A landscape with many peaks, sampled at points; each row gives a point and its height.
From any point a climber steps to the highest of the 2 points nearest to it. It stops when none of these is higher. Distance is the straight distance between rows; heights are no part of it.
zap: 142,126,119,152,111,99,155,116,130,119,104,104,120,107,130,141,142,130,96,115,105,107,157,141,182,106,120,185,155,144,86,132,108,99,127,149,148,112,161,143,149,110  h=86
fopa: 99,132,143,150,104,123,98,137,169,149,104,126,136,154,132,144,111,124,132,144,109,125,132,122,144,97,153,151,118,193,119,137,118,101,129,169,137,140,149,113,137,153  h=205
bimaz: 146,149,110,150,98,144,123,88,121,100,131,135,126,151,152,120,110,109,111,136,161,140,60,89,130,112,123,115,161,155,118,97,120,129,137,151,113,122,132,132,153,71  h=527
gomuf: 125,116,147,139,98,125,108,149,115,134,101,163,137,58,125,117,75,107,142,132,134,113,125,111,134,147,165,125,141,142,126,115,120,132,155,165,160,108,124,144,165,149  h=481
kal: 128,137,124,135,154,121,111,97,136,149,168,132,136,148,151,110,113,155,145,146,171,134,106,152,151,108,92,83,121,123,118,115,120,92,150,122,151,124,99,141,131,135  h=533
vub: 144,122,140,180,127,98,145,143,148,99,108,124,114,89,124,118,136,127,95,129,103,93,116,155,162,153,147,122,155,141,64,170,126,151,112,177,174,148,177,117,122,172  h=486
Niza: 146,140,135,124,129,115,122,151,119,148,112,166,157,145,153,85,125,140,105,136,162,121,125,143,140,117,141,109,77,140,183,103,123,128,144,87,110,144,84,125,105,159  h=438
kase: 117,140,130,139,130,138,130,122,134,133,123,92,114,162,148,149,165,134,95,119,128,113,176,148,117,129,81,126,117,133,100,143,149,166,95,136,113,119,166,103,121,91  h=687
tig: 120,109,135,141,148,132,127,159,119,114,119,103,139,112,122,55,102,117,92,111,167,128,103,126,163,137,150,70,105,137,136,134,179,158,142,103,154,142,130,124,122,161  h=354
ped: 156,138,154,122,125,137,47,99,146,147,146,135,144,115,104,142,100,137,131,154,120,123,180,106,121,123,116,159,121,129,112,96,122,129,122,152,64,129,105,144,133,97  h=292
Madok: 136,129,140,109,150,153,111,134,132,167,127,144,148,134,114,113,139,148,99,126,144,140,138,110,96,129,163,152,104,135,184,139,135,110,133,157,144,144,126,123,104,172  h=214
Keros: 131,155,118,151,162,166,152,108,101,127,74,96,113,94,144,128,145,133,118,95,121,112,103,141,116,128,145,129,123,157,117,138,130,126,103,150,175,104,155,131,150,136  h=385
duve: 125,148,104,125,92,125,165,130,101,125,115,127,131,147,136,143,166,118,118,129,150,145,126,126,97,129,132,168,127,150,128,112,107,103,113,134,123,122,120,112,158,89  h=175
Gul: 150,146,152,121,135,131,118,138,161,136,143,141,160,183,127,111,144,154,102,139,175,156,133,120,100,137,114,139,119,120,177,135,120,135,108,152,134,149,96,140,113,160  h=212
Tepab: 138,157,131,146,176,153,89,86,117,171,128,108,130,97,146,170,121,88,111,122,126,124,139,92,133,95,144,133,137,134,128,101,133,134,112,147,134,121,189,146,132,130  h=406
Tisi: 146,105,95,106,122,103,168,98,161,113,109,115,114,143,114,117,99,98,127,90,103,119,169,129,148,103,141,182,134,130,136,136,120,156,95,138,147,108,133,157,162,109  h=101
fom: 86,113,143,138,77,74,158,157,124,135,139,135,120,141,132,128,125,151,153,141,135,123,155,151,125,174,120,130,159,110,128,103,115,129,113,142,122,110,113,100,141,91  h=606
zof: 144,143,152,128,120,122,87,99,155,136,157,175,140,196,151,129,125,160,125,142,160,149,118,131,92,128,101,124,127,143,158,126,95,131,132,145,93,162,103,146,86,129  h=228
laga: 170,154,145,150,122,116,106,112,108,117,123,121,177,120,121,112,118,121,92,131,173,138,117,84,152,121,112,135,139,127,112,129,151,115,118,156,102,157,104,107,124,112  h=224
rad: 102,101,123,91,147,121,157,140,133,113,166,114,110,115,107,80,110,121,150,117,109,139,128,156,153,136,153,117,121,138,148,127,126,127,140,119,170,137,120,133,141,192  h=381
zoni: 139,123,106,96,122,110,97,151,150,134,145,152,158,121,117,142,130,149,134,132,117,174,135,116,96,144,141,130,150,77,139,100,138,141,131,132,118,132,90,151,100,149  h=163
peko: 131,124,144,129,117,133,89,174,133,142,116,127,141,77,150,176,112,139,145,131,72,118,144,160,121,122,150,152,149,115,77,116,121,131,134,159,154,94,141,156,134,135  h=526
Zal: 143,112,157,152,146,136,128,164,138,92,120,102,112,84,113,127,134,159,99,119,107,99,100,133,136,138,138,119,129,152,65,148,171,129,125,153,184,155,179,123,100,179  h=498
luvo: 94,115,104,106,134,93,153,132,152,158,162,105,129,129,114,149,102,92,161,145,57,135,164,157,167,135,139,161,176,107,140,144,99,108,136,114,126,114,137,132,142,168  h=120
nikez: 111,104,121,104,133,103,117,82,148,139,179,148,123,122,93,114,81,112,159,148,126,140,157,108,141,139,128,125,136,135,131,109,137,94,132,104,124,143,98,152,140,148  h=555
tarig: 133,119,118,117,106,125,89,138,138,120,110,141,138,114,148,164,130,145,148,121,86,125,130,136,124,114,140,130,121,109,87,117,96,125,134,165,115,109,116,132,117,100  h=548
norut: 139,147,132,139,153,92,110,138,149,152,146,124,171,167,121,102,145,163,122,139,130,130,148,177,148,129,102,94,103,111,132,148,137,126,110,107,102,150,90,112,93,169  h=251
Rab: 124,139,145,139,145,113,112,135,112,138,138,132,147,120,118,99,114,126,106,112,128,116,151,148,130,147,143,151,140,142,125,170,133,98,159,160,160,140,164,136,111,155  h=230
Piden: 143,153,132,150,163,118,181,125,128,102,127,105,109,128,92,128,169,124,119,102,139,130,120,106,149,119,125,163,119,122,83,175,142,83,103,107,121,160,136,108,103,135  h=95
zubu: 119,95,115,112,137,161,146,194,150,107,145,134,120,118,105,160,115,130,155,127,127,169,104,117,114,123,148,128,118,94,99,143,135,145,149,114,158,117,114,124,112,152  h=148
Sol: 142,122,117,114,133,138,160,124,124,100,126,121,116,135,107,111,159,119,131,123,127,121,122,120,145,117,126,121,92,131,124,153,141,96,117,97,118,148,113,116,121,136  h=100
galu: 114,142,130,109,131,149,79,137,96,169,139,136,142,110,148,169,138,147,139,149,131,140,152,126,80,158,107,114,135,84,141,95,119,148,157,136,120,92,122,134,116,101  h=180
meli: 133,139,173,161,144,127,120,128,140,111,102,106,118,80,131,122,103,114,126,126,150,102,137,107,183,97,98,136,156,104,74,134,136,160,133,150,135,97,147,139,126,110  h=196
zedok: 132,136,149,152,124,98,117,152,153,141,129,141,164,152,114,104,102,131,141,119,138,141,158,154,121,137,133,145,114,139,114,171,133,111,129,137,104,154,88,116,102,147  h=238
depif: 123,141,126,95,105,140,109,128,145,140,84,144,136,147,139,133,128,105,116,118,127,136,144,118,103,101,146,154,105,142,165,117,129,154,114,125,91,131,119,136,133,128  h=258
goz: 111,134,158,109,78,143,108,144,170,150,100,144,114,161,105,141,132,123,124,143,122,120,167,126,110,127,127,167,109,148,136,93,106,144,99,128,61,126,103,94,133,116  h=240
sagu: 136,134,148,152,138,149,124,150,115,110,81,122,123,100,142,147,111,107,112,108,164,119,113,89,144,121,108,124,134,89,118,160,144,170,132,124,123,109,148,118,106,91  h=190
Buzos: 110,106,100,132,113,99,127,118,136,95,132,134,115,171,161,125,157,171,158,125,119,145,94,172,124,153,121,99,137,96,108,111,72,137,127,150,113,114,106,135,128,58  h=571
Mut: 146,140,146,144,135,150,95,108,108,130,95,128,127,77,141,128,90,98,137,127,147,131,114,90,136,104,159,135,120,150,133,113,111,126,144,140,141,108,127,160,169,116  h=455
marev: 105,105,130,128,95,98,144,150,112,160,98,160,127,132,119,112,166,154,148,132,122,91,140,129,110,147,159,108,116,91,211,111,130,161,135,135,120,104,122,98,116,104  h=312
sifu: 116,118,145,155,121,127,158,118,159,111,144,136,100,148,113,130,61,93,178,116,159,141,132,136,109,130,114,146,127,171,117,171,113,142,132,142,148,129,124,119,145,142  h=217
mosu: 106,110,144,119,155,191,157,171,158,148,135,104,99,109,96,153,118,108,170,147,112,125,137,136,157,137,115,121,95,122,131,158,125,146,125,96,122,103,121,95,140,146  h=62
gimep: 119,126,115,91,125,124,126,141,140,156,126,155,103,150,130,133,165,171,167,139,130,128,102,149,116,133,139,109,106,78,180,77,106,126,123,103,100,114,90,109,124,132  h=294
Murof: 113,130,117,148,145,133,100,130,137,144,138,140,136,131,124,162,112,107,172,137,100,132,142,143,120,142,127,114,128,117,102,174,134,115,144,124,127,121,139,121,99,152  h=135
mutup: 133,96,116,114,87,108,106,150,147,143,115,152,144,77,144,159,92,137,122,143,89,120,122,122,153,138,152,135,172,112,116,85,107,143,135,181,171,102,133,161,161,133  h=504
Vozo: 132,131,142,123,134,110,183,173,134,108,171,124,126,142,96,117,132,122,137,118,161,151,156,133,109,139,104,179,139,118,119,180,127,128,117,128,144,128,120,134,132,127  h=220
darul: 141,113,96,98,75,127,106,99,127,142,113,177,94,148,98,164,135,138,144,131,88,100,134,93,94,159,157,130,120,150,140,71,139,112,117,133,108,136,120,106,145,101  h=525
Dedit: 153,165,133,129,120,133,106,100,110,113,87,128,135,138,155,139,137,104,88,99,129,143,132,98,104,79,128,171,126,163,145,127,131,127,125,128,100,162,142,148,108,127  h=277
keru: 117,142,168,101,137,139,114,167,153,145,144,111,124,170,121,110,138,165,126,160,148,128,143,183,131,118,73,118,95,127,134,120,135,135,129,86,109,136,76,121,120,168  h=265
Nepes: 114,117,116,110,122,115,143,123,168,139,127,142,99,125,114,160,89,84,160,125,88,118,172,134,157,106,144,177,136,134,137,130,92,132,127,131,139,108,148,148,160,132  h=111
Kam: 127,142,118,159,150,116,141,145,94,143,128,145,145,149,152,146,166,128,139,108,134,139,133,160,96,148,123,123,102,93,153,192,98,119,146,109,121,130,127,112,87,121  h=218
guf: 89,115,131,90,112,86,144,109,131,133,157,133,122,104,114,103,70,126,118,130,118,134,174,132,132,139,141,171,175,156,147,91,126,99,123,119,137,138,119,157,164,148  h=518
Zar: 99,113,117,143,113,122,140,159,125,156,119,181,116,136,113,158,123,138,166,123,134,134,114,116,93,177,155,113,117,128,172,145,114,106,156,131,155,129,127,97,113,139  h=475
vob: 143,121,177,153,151,143,135,162,126,104,124,98,97,125,119,160,141,171,118,107,128,107,119,130,116,135,89,132,131,132,62,177,160,123,129,138,159,140,155,119,90,123  h=512
sesif: 126,126,91,125,136,135,126,63,128,146,145,169,130,143,151,131,113,88,154,132,126,140,107,106,97,116,153,107,128,141,171,98,120,119,127,120,106,126,126,138,124,122  h=573
Lofin: 140,135,126,102,152,137,135,127,133,95,124,93,126,120,121,109,144,128,104,111,139,142,131,99,127,90,118,146,145,96,115,119,164,166,109,107,120,127,123,162,127,130  h=307
pes: 120,131,129,120,120,152,118,173,130,146,150,119,164,120,117,144,137,164,143,146,147,139,123,152,106,151,108,109,116,98,87,99,147,128,110,134,121,102,83,94,134,120  h=642
Nilir: 146,87,109,114,110,128,134,148,142,89,126,124,133,88,115,133,114,110,155,131,71,118,110,140,135,130,159,88,121,114,90,120,162,147,115,104,121,113,115,141,143,138  h=349
lig: 112,137,116,150,141,120,156,103,108,120,139,93,128,154,164,125,173,142,145,132,115,113,113,173,124,127,112,84,117,133,132,152,109,138,112,132,140,119,142,119,137,118  h=529
Sukor: 124,163,122,133,156,157,127,104,115,161,117,100,152,128,171,145,137,103,102,101,146,135,122,114,101,90,133,127,143,131,157,118,154,171,102,147,140,104,169,131,125,119  h=382
Vufub: 110,159,130,136,186,124,157,114,156,119,121,81,100,119,123,127,141,88,145,112,93,138,118,119,184,88,131,125,153,124,93,121,146,135,98,101,139,145,163,130,122,169  h=178
Sada: 127,121,115,159,113,111,129,120,104,96,138,120,123,168,178,116,183,140,129,141,123,133,101,138,128,154,103,77,120,116,118,143,97,153,121,128,111,122,146,124,141,50  h=552
lefo: 114,141,129,150,130,106,144,132,97,148,161,149,140,152,129,135,141,118,142,149,176,146,148,144,103,166,103,140,142,99,139,152,100,106,150,129,132,106,114,101,120,103  h=209
vir: 121,130,124,132,92,118,161,154,141,120,125,132,133,178,123,126,189,138,115,153,142,132,122,126,136,141,116,135,109,128,137,144,114,126,103,142,99,122,118,98,146,83  h=185
tolo: 109,136,114,101,111,102,116,136,103,139,137,128,174,111,152,133,120,148,123,117,122,149,140,141,88,132,124,133,161,102,140,101,126,135,130,133,130,118,107,155,136,118  h=170
duguf: 91,122,153,118,89,128,86,141,171,152,115,157,95,159,119,154,98,147,155,136,123,125,142,119,99,118,150,156,110,177,138,104,117,120,129,147,113,142,115,104,132,135  h=221
Peka: 151,156,142,123,140,137,105,107,105,100,89,108,128,111,145,135,136,133,96,83,123,112,111,84,127,92,115,126,133,137,108,119,181,151,119,125,130,153,156,156,113,121  h=293
zot: 139,125,124,109,174,140,119,169,120,155,122,139,143,108,120,104,110,132,123,133,149,137,140,133,150,106,148,122,74,104,157,124,125,130,160,74,135,141,91,135,106,177  h=421
tud: 134,141,159,170,111,98,141,162,88,146,145,162,157,151,151,117,154,115,112,139,181,149,138,109,122,160,115,129,132,117,165,171,102,140,145,146,119,128,140,110,126,76  h=200
gapok: 138,155,117,162,132,101,166,114,109,105,116,100,132,116,141,129,192,135,107,119,115,117,115,121,170,105,121,152,152,122,97,144,118,92,123,121,123,139,164,139,126,105  h=90
Lofon: 101,138,145,117,113,118,160,143,124,131,148,103,124,153,140,115,111,124,172,134,122,140,163,182,125,154,88,128,129,114,92,120,109,130,120,129,106,95,79,99,136,101  h=641
zamo: 113,152,161,168,162,150,153,94,128,91,110,104,59,144,140,134,120,110,156,115,139,114,134,146,134,126,72,130,128,159,66,165,122,134,121,102,123,132,149,121,122,103  h=197
rezin: 151,92,125,110,93,94,134,152,124,107,120,159,154,97,111,104,116,131,151,127,100,125,135,138,118,144,145,115,126,96,113,113,155,125,130,91,87,124,77,131,119,119  h=336
Latu: 144,147,113,110,148,170,109,104,136,125,125,110,128,179,138,131,161,150,107,118,139,130,132,154,87,149,87,116,113,114,103,123,125,165,85,130,71,125,119,110,109,91  h=767
kov: 143,120,105,123,128,112,119,142,120,126,126,103,144,70,108,141,131,100,76,122,88,108,168,121,167,130,143,156,161,124,106,121,138,123,143,126,151,146,199,140,130,160  h=440
Puzub: 122,121,121,87,114,130,176,110,139,97,144,107,104,135,111,121,131,110,162,122,88,125,141,159,140,115,102,133,119,145,118,124,133,135,103,105,112,133,111,129,155,131  h=110
debap: 164,97,97,87,98,112,112,140,110,123,142,119,146,89,109,145,109,115,80,101,86,123,161,113,137,137,151,172,157,139,115,82,147,121,130,136,166,139,150,163,151,143  h=458
Vunen: 131,126,141,132,144,139,62,108,134,163,135,136,157,98,131,126,119,116,126,158,121,123,141,106,141,115,130,81,117,132,129,113,156,116,149,126,112,143,138,132,112,150  h=333
Pabe: 99,122,125,125,136,136,161,174,157,118,124,82,121,99,110,113,137,108,114,141,85,128,133,161,175,104,159,150,142,148,107,133,123,127,124,138,159,122,168,126,158,183  h=75
Zabu: 128,153,107,133,110,130,108,98,130,158,128,173,136,156,123,150,114,117,160,133,150,161,116,109,77,149,149,139,119,133,155,81,91,110,121,118,77,132,96,98,125,125  h=523
Lif: 107,137,91,127,126,106,152,120,146,132,158,117,139,133,119,164,88,89,173,116,72,142,158,155,134,148,132,131,155,129,96,161,126,122,116,129,119,134,140,106,128,155  h=127
varup: 118,117,108,134,112,77,141,96,123,136,147,152,135,157,162,109,146,163,152,150,134,129,100,148,145,135,119,99,150,83,151,93,79,111,129,115,99,106,97,119,120,74  h=588
vuto: 141,139,116,131,148,171,154,122,118,129,126,115,133,149,150,102,167,121,102,129,157,143,61,105,123,87,134,102,113,139,173,118,149,124,130,95,131,137,125,128,123,127  h=472
veso: 133,121,109,110,78,111,111,98,103,145,122,163,135,133,125,141,135,115,97,122,101,106,158,118,96,136,154,142,128,189,162,82,135,105,125,133,113,162,143,128,137,127  h=574
govub: 146,100,123,123,135,84,141,136,133,79,146,80,162,116,105,94,134,156,109,111,128,129,127,118,142,123,127,119,158,63,106,141,167,170,102,119,134,122,108,154,124,123  h=317
sosip: 143,106,126,142,146,131,136,172,93,115,134,119,145,144,128,75,133,143,80,123,181,137,85,109,122,140,142,82,104,132,189,159,156,170,145,75,144,152,135,118,111,131  h=342
feg: 97,144,120,113,96,99,173,144,129,118,156,112,126,159,124,132,136,118,162,114,87,138,134,173,134,153,122,121,136,168,135,157,117,125,113,126,117,156,134,106,143,146  h=119
vud: 150,108,146,102,151,113,110,170,125,139,155,141,140,90,89,99,130,144,130,148,121,133,165,148,143,119,128,142,114,89,120,132,138,105,166,95,131,136,83,143,102,176  h=408
zimov: 143,130,91,128,111,125,128,66,112,131,132,150,145,113,156,134,116,90,106,119,103,112,117,112,111,122,162,118,139,183,155,102,125,94,133,143,143,146,158,150,136,141  h=631
zaka: 126,143,154,173,153,147,99,115,118,142,94,117,125,149,184,143,165,156,130,128,129,114,99,146,141,98,107,106,107,109,113,154,98,110,154,151,138,110,146,118,80,102  h=549
sogen: 126,121,135,161,132,117,156,95,109,98,129,128,101,126,162,109,148,124,117,140,130,93,115,148,120,153,120,84,126,165,150,174,112,152,122,141,170,139,176,156,141,144  h=503
des: 176,147,143,128,152,139,38,90,133,149,127,149,160,115,125,137,111,146,122,146,133,132,148,99,127,126,99,103,117,101,130,105,139,153,131,149,68,139,104,125,91,118  h=313
pez: 98,109,124,138,67,82,127,115,140,133,134,144,133,145,122,132,114,136,123,164,128,124,150,112,157,167,110,130,166,112,118,94,107,123,136,135,79,113,120,106,139,57  h=587
venar: 117,148,145,161,152,131,162,120,126,96,128,120,90,127,129,123,95,83,145,103,170,133,150,124,128,122,102,144,139,146,113,187,128,132,139,101,139,136,143,144,124,133  h=207
febof: 105,96,101,110,124,86,150,129,135,145,135,145,119,129,100,101,140,158,178,139,119,108,123,131,132,147,156,89,130,79,190,82,143,143,122,111,124,112,95,104,143,138  h=304
vurot: 139,126,107,117,89,138,148,139,138,96,120,130,107,134,126,151,126,127,117,119,143,137,105,102,128,113,141,169,145,153,111,99,121,125,128,154,172,121,131,143,172,110  h=162
zenad: 109,128,121,129,137,122,107,92,139,145,142,171,103,147,157,118,100,150,174,146,164,136,98,151,150,115,117,100,123,110,132,81,66,106,168,119,110,99,98,133,125,92  h=565
bur: 127,124,160,159,150,106,152,134,131,105,134,114,118,88,113,104,103,105,124,120,153,102,144,118,155,135,105,123,156,107,82,172,157,136,140,122,152,127,159,134,111,146  h=201
zok: 133,104,146,137,112,99,167,132,148,118,149,149,134,131,89,103,76,110,148,118,143,135,153,131,124,146,137,165,128,135,110,149,129,113,112,155,134,123,93,119,135,116  h=229
komez: 129,91,122,112,113,81,129,108,124,98,126,123,146,115,129,86,135,151,135,116,108,102,142,147,132,133,128,98,129,100,139,135,139,150,124,105,117,125,105,163,130,114  h=326
panek: 107,110,102,114,104,133,115,129,152,157,118,190,90,151,107,156,129,153,156,139,122,132,114,77,94,156,161,111,121,130,187,95,142,130,124,139,118,135,123,96,118,122  h=495
fasik: 124,120,131,137,96,112,94,84,133,153,149,125,146,118,123,146,75,120,123,142,125,131,171,107,125,126,130,165,148,154,108,79,123,116,116,153,108,122,118,138,169,103  h=264
Lezi: 117,99,123,103,89,129,144,173,162,104,139,150,101,136,116,133,127,142,150,134,144,151,85,104,127,125,139,131,137,111,124,109,129,135,136,123,141,127,113,138,143,128  h=154
ded: 139,112,181,123,169,195,129,154,121,157,134,95,99,95,88,128,119,163,125,138,145,109,139,138,124,118,92,140,95,131,102,159,162,102,121,105,137,110,116,108,124,139  h=43
fafi: 138,158,148,155,162,151,97,133,103,134,113,117,120,143,144,176,160,167,119,112,133,129,117,131,110,133,98,138,121,111,79,172,130,100,140,129,128,139,148,113,73,118  h=530
fesun: 98,138,141,128,120,151,112,122,75,156,137,144,111,129,142,161,130,119,141,162,157,125,154,131,84,162,103,133,137,120,123,100,99,95,166,129,143,91,118,109,130,99  h=194
zab: 103,112,140,125,143,191,127,139,137,152,132,112,109,123,93,158,117,140,119,160,158,121,142,106,117,139,91,126,112,125,133,159,148,136,126,112,129,112,138,106,124,120  h=52
gomo: 144,96,120,115,114,125,133,155,90,104,122,122,154,135,117,93,154,133,105,127,138,118,77,104,112,139,171,97,124,96,185,140,160,150,157,120,157,131,120,131,142,123  h=331
Fel: 128,147,140,120,170,179,104,132,136,154,115,111,116,126,138,125,122,138,125,121,162,164,86,113,131,82,143,133,89,156,151,115,122,110,121,113,145,131,110,143,136,139  h=439
bikul: 137,156,88,147,141,167,158,107,125,112,97,94,114,146,150,142,140,113,99,107,134,144,92,117,103,105,137,125,141,166,130,115,160,156,97,120,160,116,166,137,153,116  h=362
nulik: 115,125,136,146,149,153,130,129,129,130,110,99,131,94,141,103,145,128,102,141,131,102,100,124,155,113,145,70,119,140,126,132,152,149,129,129,154,129,168,128,134,169  h=365
golu: 146,132,108,146,127,119,130,88,133,97,137,146,120,133,127,103,93,100,135,122,180,142,91,90,156,118,123,110,125,131,117,137,128,114,140,116,135,141,114,145,138,113  h=496
gemez: 111,126,102,136,152,175,124,145,140,128,121,135,122,109,126,193,117,101,137,127,124,150,107,115,114,142,146,111,124,112,127,164,119,135,142,121,151,124,167,122,112,154  h=141
vemo: 114,137,140,164,160,124,127,150,98,146,126,130,141,118,151,118,148,125,119,112,115,106,122,159,113,140,143,117,123,117,161,192,114,128,173,120,139,134,187,123,86,153  h=223
Fidom: 154,150,119,150,140,178,144,97,109,90,106,122,93,133,144,121,147,116,104,124,169,137,55,80,142,95,104,116,142,138,135,127,133,134,143,97,118,124,154,143,129,83  h=494
nir: 98,141,128,141,172,96,150,135,150,117,159,79,117,142,129,109,138,118,149,132,111,144,121,157,175,95,104,129,166,109,110,168,131,127,132,96,145,141,152,150,119,188  h=173
Sarib: 176,138,118,127,118,118,100,79,92,85,141,145,127,154,148,137,134,148,106,118,139,129,121,111,117,135,78,115,144,115,111,132,128,131,130,148,99,157,126,149,114,81  h=263
rivap: 148,140,148,135,133,121,96,63,116,116,158,149,109,182,155,138,146,149,119,136,150,134,131,120,103,116,88,144,126,144,131,150,89,97,148,150,118,152,131,148,96,96  h=248
fudup: 110,105,92,77,92,94,142,129,125,115,134,115,136,121,108,89,99,104,85,114,97,128,152,118,130,139,170,149,164,162,149,79,162,133,111,111,133,154,137,156,163,143  h=487
tevo: 183,141,116,108,142,145,81,109,94,89,115,141,130,131,129,172,133,142,102,100,101,118,96,79,128,119,100,118,129,99,106,127,166,139,127,152,107,165,139,128,99,106  h=281
mov: 122,96,147,88,138,126,149,166,124,111,179,119,105,113,92,120,137,153,149,145,117,119,152,164,113,137,110,141,127,108,124,147,142,112,151,99,159,129,116,148,128,176  h=396
Rakul: 127,135,119,118,124,164,83,127,134,122,109,144,125,155,166,152,153,165,129,127,126,136,77,137,124,103,127,112,116,121,131,108,85,137,146,154,118,113,136,137,109,91  h=572
vomog: 143,136,132,130,83,107,106,111,107,143,133,131,184,131,128,128,109,126,87,149,144,137,149,80,127,142,111,142,157,141,142,88,139,125,123,169,98,140,121,106,142,99  h=239
kidi: 156,135,111,134,156,153,141,80,106,98,97,124,96,105,120,108,98,104,142,110,164,132,91,91,134,104,145,131,122,131,114,128,139,124,125,104,166,103,108,165,167,125  h=471
Rol: 135,117,104,146,71,99,127,88,136,96,143,141,132,163,134,135,132,110,106,154,133,127,115,93,158,135,111,127,152,158,111,121,114,105,125,135,92,151,140,125,152,71  h=562
gunu: 115,127,118,123,115,117,185,141,132,125,119,102,137,91,108,115,123,118,138,125,88,118,149,172,173,119,150,183,148,151,97,127,109,78,117,147,146,109,126,118,166,136  h=80
fisev: 131,162,130,117,119,134,137,114,112,144,125,155,141,159,158,104,124,113,126,129,185,156,111,136,85,114,123,134,113,149,177,87,103,117,121,90,103,125,75,128,126,134  h=474
Lopef: 122,142,121,91,140,162,105,142,159,149,131,133,122,142,131,136,147,136,140,151,131,153,126,143,125,118,113,105,92,107,143,103,111,131,123,79,74,128,92,120,122,139  h=282
fure: 158,113,133,149,102,98,140,125,92,135,116,142,160,145,135,110,179,131,99,140,131,114,140,112,139,146,133,126,123,104,163,154,116,134,129,161,103,127,127,112,124,68  h=192
Lil: 142,143,113,118,159,139,119,101,110,144,114,113,136,85,121,127,152,86,81,107,107,117,140,87,149,99,164,157,136,141,140,113,143,120,133,140,143,145,196,141,120,147  h=428
rida: 102,128,122,137,129,137,114,107,133,147,142,124,139,107,163,135,140,106,125,179,99,112,115,140,141,114,135,70,134,160,139,116,131,116,145,124,133,136,169,137,142,174  h=351
samep: 116,154,126,127,159,170,136,144,106,132,79,92,131,114,151,122,133,150,128,86,134,149,101,162,107,102,132,122,99,153,129,131,142,128,107,111,144,119,105,133,132,137  h=407
Doli: 101,112,121,95,151,167,153,175,147,131,135,83,112,108,88,147,146,91,129,138,83,136,138,119,157,121,154,132,112,126,135,144,147,155,117,104,130,130,150,104,142,179  h=69
vor: 135,125,157,131,159,187,112,162,101,182,116,118,129,93,107,141,106,160,127,142,165,130,129,133,121,140,129,139,78,148,130,124,126,87,125,115,152,105,81,105,144,123  h=32
lok: 152,104,98,87,129,143,134,92,171,110,126,140,92,180,97,134,133,125,120,104,121,116,149,107,120,117,121,154,112,106,147,143,132,177,100,128,122,117,129,145,136,105  h=88
Zevo: 124,160,158,148,177,158,167,110,144,107,109,91,76,100,130,135,107,97,168,104,96,112,124,155,161,107,103,134,140,151,71,136,136,146,99,103,141,124,139,136,138,160  h=186
zufe: 131,85,135,92,127,128,165,162,135,120,154,134,119,83,91,101,94,108,178,135,92,122,127,157,128,152,168,119,116,131,115,103,152,121,117,129,146,120,107,121,154,171  h=366
batan: 129,123,138,164,110,116,118,105,133,115,96,133,120,123,153,126,120,121,103,122,105,88,141,156,137,148,133,93,120,183,100,160,127,147,127,172,159,140,175,128,134,135  h=480
mezam: 134,130,142,139,136,126,119,137,106,148,159,155,159,126,130,78,143,161,96,118,127,121,110,144,119,149,160,133,103,140,183,152,124,83,170,173,160,153,155,121,93,163  h=222
fek: 115,94,121,108,108,141,135,162,92,140,102,148,133,96,106,109,150,140,120,130,122,90,95,107,110,159,172,92,115,115,212,111,146,139,161,95,135,120,137,115,131,138  h=322
fimeg: 127,137,126,110,117,123,128,136,135,120,138,104,154,156,130,130,153,160,138,129,118,134,150,181,92,156,99,125,126,97,92,106,123,152,84,135,88,113,75,107,115,112  h=691

Call two points neighbours if one is among the 2 nearest of the other. Go from one point of each pair to the other, from neighbour to neighbour, staying as high as possible. Name the lowest point that can't be avoided.
nikez / varup: bikul
zimov / Rab: Gul
Rakul / fimeg: batan
Latu / varup: lig

For each start below, name the point where the climber stops.
zab: lefo
Tisi: lefo
Puzub: lefo
Lofin: zimov
zoni: zimov
zedok: nulik
